Points on a hilly landscape, in no order, each with its height.
From any point a ball rolls to the lowest of the 2 points nearest to it. It stops when none of these is lower. Distance is the straight distance between rows; heights are no part of it.
<506> height 617: [ 12 -14 -10  -5 -18 -15   7   6   7  -1  -2 -40  47  12  33 -13   1   3
   0 -19 -10 -11]
<741> height 473: [ 21  22  14  -8 -33  29  19   5   7  10 -11  13  14   6  -8   8  23  27
  -4  29 -11 -19]
<184> height 866: [-14 -10 -16  -6 -39 -15  -9   0 -18 -26  53 -14  22 -28 -25 -40  -1  18
 -10 -13  25   4]
<812> height 738: [ 22  17  28  16   3 -26 -36  11  13 -14  14  12  17  -9 -27  20  -9  11
  -7 -21  19   2]
<27> height 764: [-11 -12 -24  -3  11 -17 -33  -5 -18 -34 -46 -24   6   5  32   5  -4  38
 -22  39  70 -10]
<855> height 312: [-19  13  17 -19  -2   2  21   3   5 -15 -15  31  -5  19 -17 -28  21 -43
 -45  24 -11 -27]
<8> height 427: [-28 -23 -29  21  26 -28  -6 -17  10  -5  10   8 -28  11  18  43 -10  17
  63  -2  -3   0]
<354> height 850: [ 12  -9 -32   0  -7 -30  -9 -19  12 -15   3  -3  27 -25  -5 -37  21 -30
 -35   4  -6  36]
<402> height 258: [  5 -15  19   4  24  -5  35  33 -11 -11 -16  10 -41  37   8   7  -4 -15
  32 -21   6 -37]
<783> height 426: [  0 -13  11 -45  -8  41  12   0  -3  18 -19  26 -35  28 -21 -10  33 -38
  26   3 -44 -34]
<322> height 569: [ -8 -12   5   1   2   5 -20  25   1 -13  -8 -50  34   8  36  24   4   8
  32 -21  -6  -5]
<471> height 148: [ 31 -13 -23  50  11   6 -23   8   8  27  15 -25 -11  -4   7  54  -2   2
   2  -2  29  -5]
<705> height 550: [ 10  12  14 -30 -43  30 -11   0 -12 -20 -12  32   1   9  -8 -12   8  51
 -18  47  23 -44]
<69> height 372: [  2  23  13  18 -18   8  16   8 -21  -3  11 -48  49  26 -18 -44 -15 -39
 -22  -6 -26  51]
<610> height 668: [-22 -33  -7 -14  -5 -24  13 -11   1  -7  16 -11  58 -16  37 -48  -8   2
  -6 -27 -10   0]
<492> height 509: [-42  -7   5   3  21   9 -43  13 -16 -32 -26 -12   9   3  32  35  -7  26
  17   4   3  11]
<801> height 742: [-15  14 -10  -4  -3 -36 -30  10  13 -10 -37 -10   7  15 -17   4  18 -35
 -35  -9 -27  40]
<61> height 444: [ -1  10  -6  12  17  20   1 -25  -8  12 -10  45  26 -25   2  46  -5  46
  10  22 -15  -1]
<250> height 681: [ 45  -2  33  16 -15  22 -58   6  18  -2  36  15  19   5  -5   0  -7   6
  14 -20   4  21]
<579> height 247: [ 47 -36 -28   3  29 -15   4 -38  34  30 -13  22  -6  -5  25  17   6  -7
  11   7   3 -14]
<817> height 816: [-20   4 -39  -6 -42 -53 -35  -8  34   6   8 -25  -7 -13   3 -30  20 -12
 -40  -1   1  28]
<599> height 222: [-23  23  28  -6 -29  -3  15   4 -10 -35  17  38  36  11 -35 -25   7 -14
 -18  20  -2 -28]
<443> height 657: [-14  31   2  23 -57 -21  38 -21   1 -23  -8 -12  44   3  15 -24   7  13
 -30   9   2  15]
<474> height 443: [-40  -8 -16  -8  14   0 -25  13 -12 -35  -9   3  16 -12  -4   8   7  -2
 -23  -1   4 -10]
<155> height 528: [ 18 -16 -10  26  18  32  29 -14  20  67   3   0 -33 -11  26  12  -7 -31
 -21 -14 -14 -10]
<105> height 585: [ 11  -4  34   5  22  54  16  -3   9  47 -18   7 -12  25  12  -7  -2 -39
 -40 -18 -33  -2]
<832> height 849: [  3  -7   3  -9  27 -21 -19  33 -15 -14  -7  26 -33   1 -26  11  12 -12
 -24   4  32 -50]
<235> height 525: [-11  34  27   9  -2  15   2  -6  -5 -16   7  20  19 -23   2  16 -13  57
  15   3   1  29]
<74> height 136: [  2   9  21  19 -13 -20  22  28  -5 -16 -12  -4  -3  40  13  21   3  12
  43 -10 -12 -27]
<290> height 709: [ 10  -1  -7   3 -12   8 -21   9  10  10 -26 -18  15  25  -6  25  43 -42
 -23  11 -39  36]
<448> height 781: [-38  22  -4   4 -19 -74 -41 -15  21 -32  -7 -24  14  -3 -11 -12  32 -20
 -20  11 -12  18]
<437> height 917: [-14   2  -4 -24   6  -8 -15   6  -9 -23  -6  36 -49 -19 -27  -5  -7  27
   5  15  13  14]
<529> height 377: [  2 -25  21  16  58   2  28   3  -7  -6 -24  28 -38  -4  12  30 -14   2
  19 -13  11 -50]
<100> height 623: [ 28 -21  40  24  23  43 -39   6  10   1  23  -2  25  -8  33  15 -14  16
  14 -16  24   2]
<137> height 288: [ 31 -16   1 -12  14  12  25   1 -19  15 -10 -17  -5  29 -40 -16  19 -61
  -2 -17 -25  20]
<374> height 344: [  8   2   9 -30  -6  60  26   7  -5  39  20   5 -23   1 -26  11  15   7
  48   9 -32 -34]
<135> height 827: [-17 -14 -31 -22 -18  -5  -1 -16 -17 -46  29 -32  18 -27  -9 -27  17  21
  11  29  35   1]
<116> height 465: [ 26  27   9  -4  16   8  43 -15  41  59   8  -8  -7 -11  23  -8 -13 -34
   5  -5 -34  10]
<736> height 549: [-24   8   5  22 -35  27  35  14 -30 -22  26   1  -9   9 -12 -34  -8  14
  -5 -10  -4  21]
<318> height 408: [ 27  23  11   3  -1  29   0   7  32  26  21   9  11   2  13  10  -1  21
 -35  20  12 -25]
<203> height 542: [-23  21 -13 -20 -52 -59   7 -13   8 -33 -20  12 -36   5  -5 -24  11   7
  12   9   6  14]
<227> height 482: [-19 -21  -3  16  55  31  -8   4  -8   0 -17   5 -15 -17  25  38 -24  12
 -11   2  30 -31]
<421> height 430: [ 12   7   4  -8 -14  23  30  21 -31  -1  -5 -33  38 -12  -2 -45   7  -3
 -23 -12 -11  40]
<483> height 338: [ -9  11 -42  21  29  -5  29 -12  10  16  19  -3 -42 -12  11  46  -7   1
  53  24   9  -6]
<761> height 313: [ -3  32   3  32 -10 -19   7   1  10   7  24 -35  19   0  -5 -18 -12 -30
 -23 -13  -2  45]
<418> height 286: [  9  16  -7  -6   6 -30  17   1  -3  46  45  -8  -1   2 -38 -27 -32 -36
  11 -43 -24  25]
<19> height 616: [-18   3  -4  15 -28  -3   8   9  -6 -19  33  -8 -33  12   9 -19 -20  31
  25  -5  24  -1]
<533> height 631: [  8 -10  29 -13 -10  39  14  20   7  31 -38 -13   6  42  30 -11  10 -17
 -15 -13 -41  -9]
<468> height 492: [-14   0   9  -3 -42   8   4  24 -30 -17  -9   5   7  17 -20 -38  -3   1
 -36 -18 -11  41]
<480> height 782: [-15 -17 -19  -4  -3 -47 -20 -35  -1 -30  10 -35  34 -23  14 -19   6  34
  23  12  47 -12]
<606> height 593: [ -1  18  15  12 -24  -9   9 -37   9 -35  -3   5  18 -22  18  -9   5  34
   5  17   6  46]
<464> height 243: [ 10  31  -4  48 -22  -2   1  10  19  30  39 -16  -6   0   2  15 -10  -3
 -10 -16  24  18]
<713> height 561: [ -6 -14  23 -16  32  22 -11  13 -25   5   2  20   5   7 -43  27   6 -26
  36 -34 -49   4]
<763> height 615: [-24  10 -18  -2  16  16 -13  14  -7  23  14   3  -8 -28 -30  37  -9 -11
  21 -24 -40  21]
<216> height 379: [-46  13   6   0  22   0   5  32 -18 -33 -14  -3  -5  15  -7 -17  12 -48
 -36   8  -1 -13]
<452> height 397: [ 26   8   9   3   4  -4  32  -4  13  24   0 -20   9  10  26  -7 -25 -23
  31 -18 -27  46]
<63> height 901: [ 24  -1  10 -22  25 -16 -23  23   3  -5 -25  29 -60   7  -6  12 -15  26
  -5   4  35 -27]
<459> height 705: [ -1 -29 -31 -10   6  27 -27  -5 -13 -17 -24   1 -20   6   9  10   4  42
  11  24  40 -18]
<489> height 348: [ 20 -24 -31 -32  18 -34  -6 -32  31  22 -17  41 -18  -6   8  15 -12  32
   7  13   8 -17]
<706> height 314: [ -8  12  19  24  -8  16  36  -5 -18  -3  16  12  47  29 -35 -38  -2 -40
 -34   1 -16   1]
<89> height 198: [ 46 -15   6  -4  20  -2  33   4 -27  39  22 -19  -4   4 -49 -23 -25 -62
  24 -52 -20  17]
<562> height 496: [-17 -17  33 -41  21  42  13   0 -22  13 -26  27   8  20 -56  -7  22 -47
   1 -14 -61 -18]
<308> height 248: [ 53 -26 -19  30  31  43 -18  -9   7  48  -2 -19 -36 -34  10  52  -4  -4
 -16  20  45  -9]
<146> height 333: [ 48  16   3   1  28  37   1  -3  26  50   8 -10 -16 -38  27  27  -9  -2
 -21  27  26 -27]
<275> height 821: [-12 -10   0 -23 -16 -37 -78 -21 -12 -40 -42  -8  -8   6  -3   5  -4  62
  -3  33  63  -1]
<153> height 556: [-13 -23  12  20  44  29 -29  -3   2  -6  22   8  -2 -25  43   2 -29   3
   0  -1  49  -2]
<520> height 672: [-13 -25   4 -11 -16  26 -13  16   0  18 -34 -10  16  51   6  11  43 -46
 -13  -8 -45 -20]
<199> height 727: [-28  -7 -14  -5  10 -40  -5 -21  -2 -15  16  -9  22 -30  29 -19 -23  33
 -13 -10  20  -4]
<433> height 368: [ 10  -6 -10  -1  25  12  20 -26  -2  42  10  18  17 -43  -1  21 -17  23
  -3   0  -7  -3]
<140> height 469: [-16  10 -13  25   8 -19  10  -8  16   5   5 -13 -19   3  34  22 -18 -13
  48 -29 -31  36]
<403> height 874: [-12   2  -9 -34   0  -2 -15  -7  -3 -31  21   7 -19 -26 -27 -38   7   2
  24  14   1  21]
<79> height 796: [  0  12  29   6  11 -13 -12  25  -4  -7  14  28  13  10 -23  21  -4   4
  -2 -11  10 -60]
<23> height 613: [ -5  38 -11  12 -81 -48   7 -15   6 -18  -7  -6  13  -1 -15 -14  24  23
 -13  16 -15  33]
<164> height 250: [ 27  15  -3  -1  24  23  40  -5   3  31  25   2 -47 -13  -2  27  -3  -7
  54  14  -9 -10]
<68> height 632: [ -8 -11 -10 -21 -28  23  15  13 -31 -19 -28  11 -32   3  19  -3 -13  63
 -11  26  15 -24]
<513> height 449: [  5  -3 -29 -32  -1 -76   9 -17  29 -10 -16  26 -32  -6   8 -14  -2  15
  18  18  12 -11]

Call two points neighbours if one is among the 2 nearest of the other. Go from one point of each pair to the other, from neighbour to neighbour, staying as low as possible. Name the highest point that can't be avoided.
<599>, <89>: <69>
<471>, <89>: <761>
<452>, <164>: <140>

Where does a ball stop that starts at each point below?
<68>: <471>
<832>: <74>
<817>: <452>
<736>: <471>
<403>: <599>
<184>: <599>
<322>: <599>

For each start below, name every point that the ball comes to, in order.
<437>: <403> <135> <480> <199> <610> <506> <322> <492> <474> <216> <855> <599>
<63>: <832> <79> <812> <250> <100> <153> <227> <529> <402> <74>
<275>: <459> <68> <705> <741> <318> <146> <308> <471>
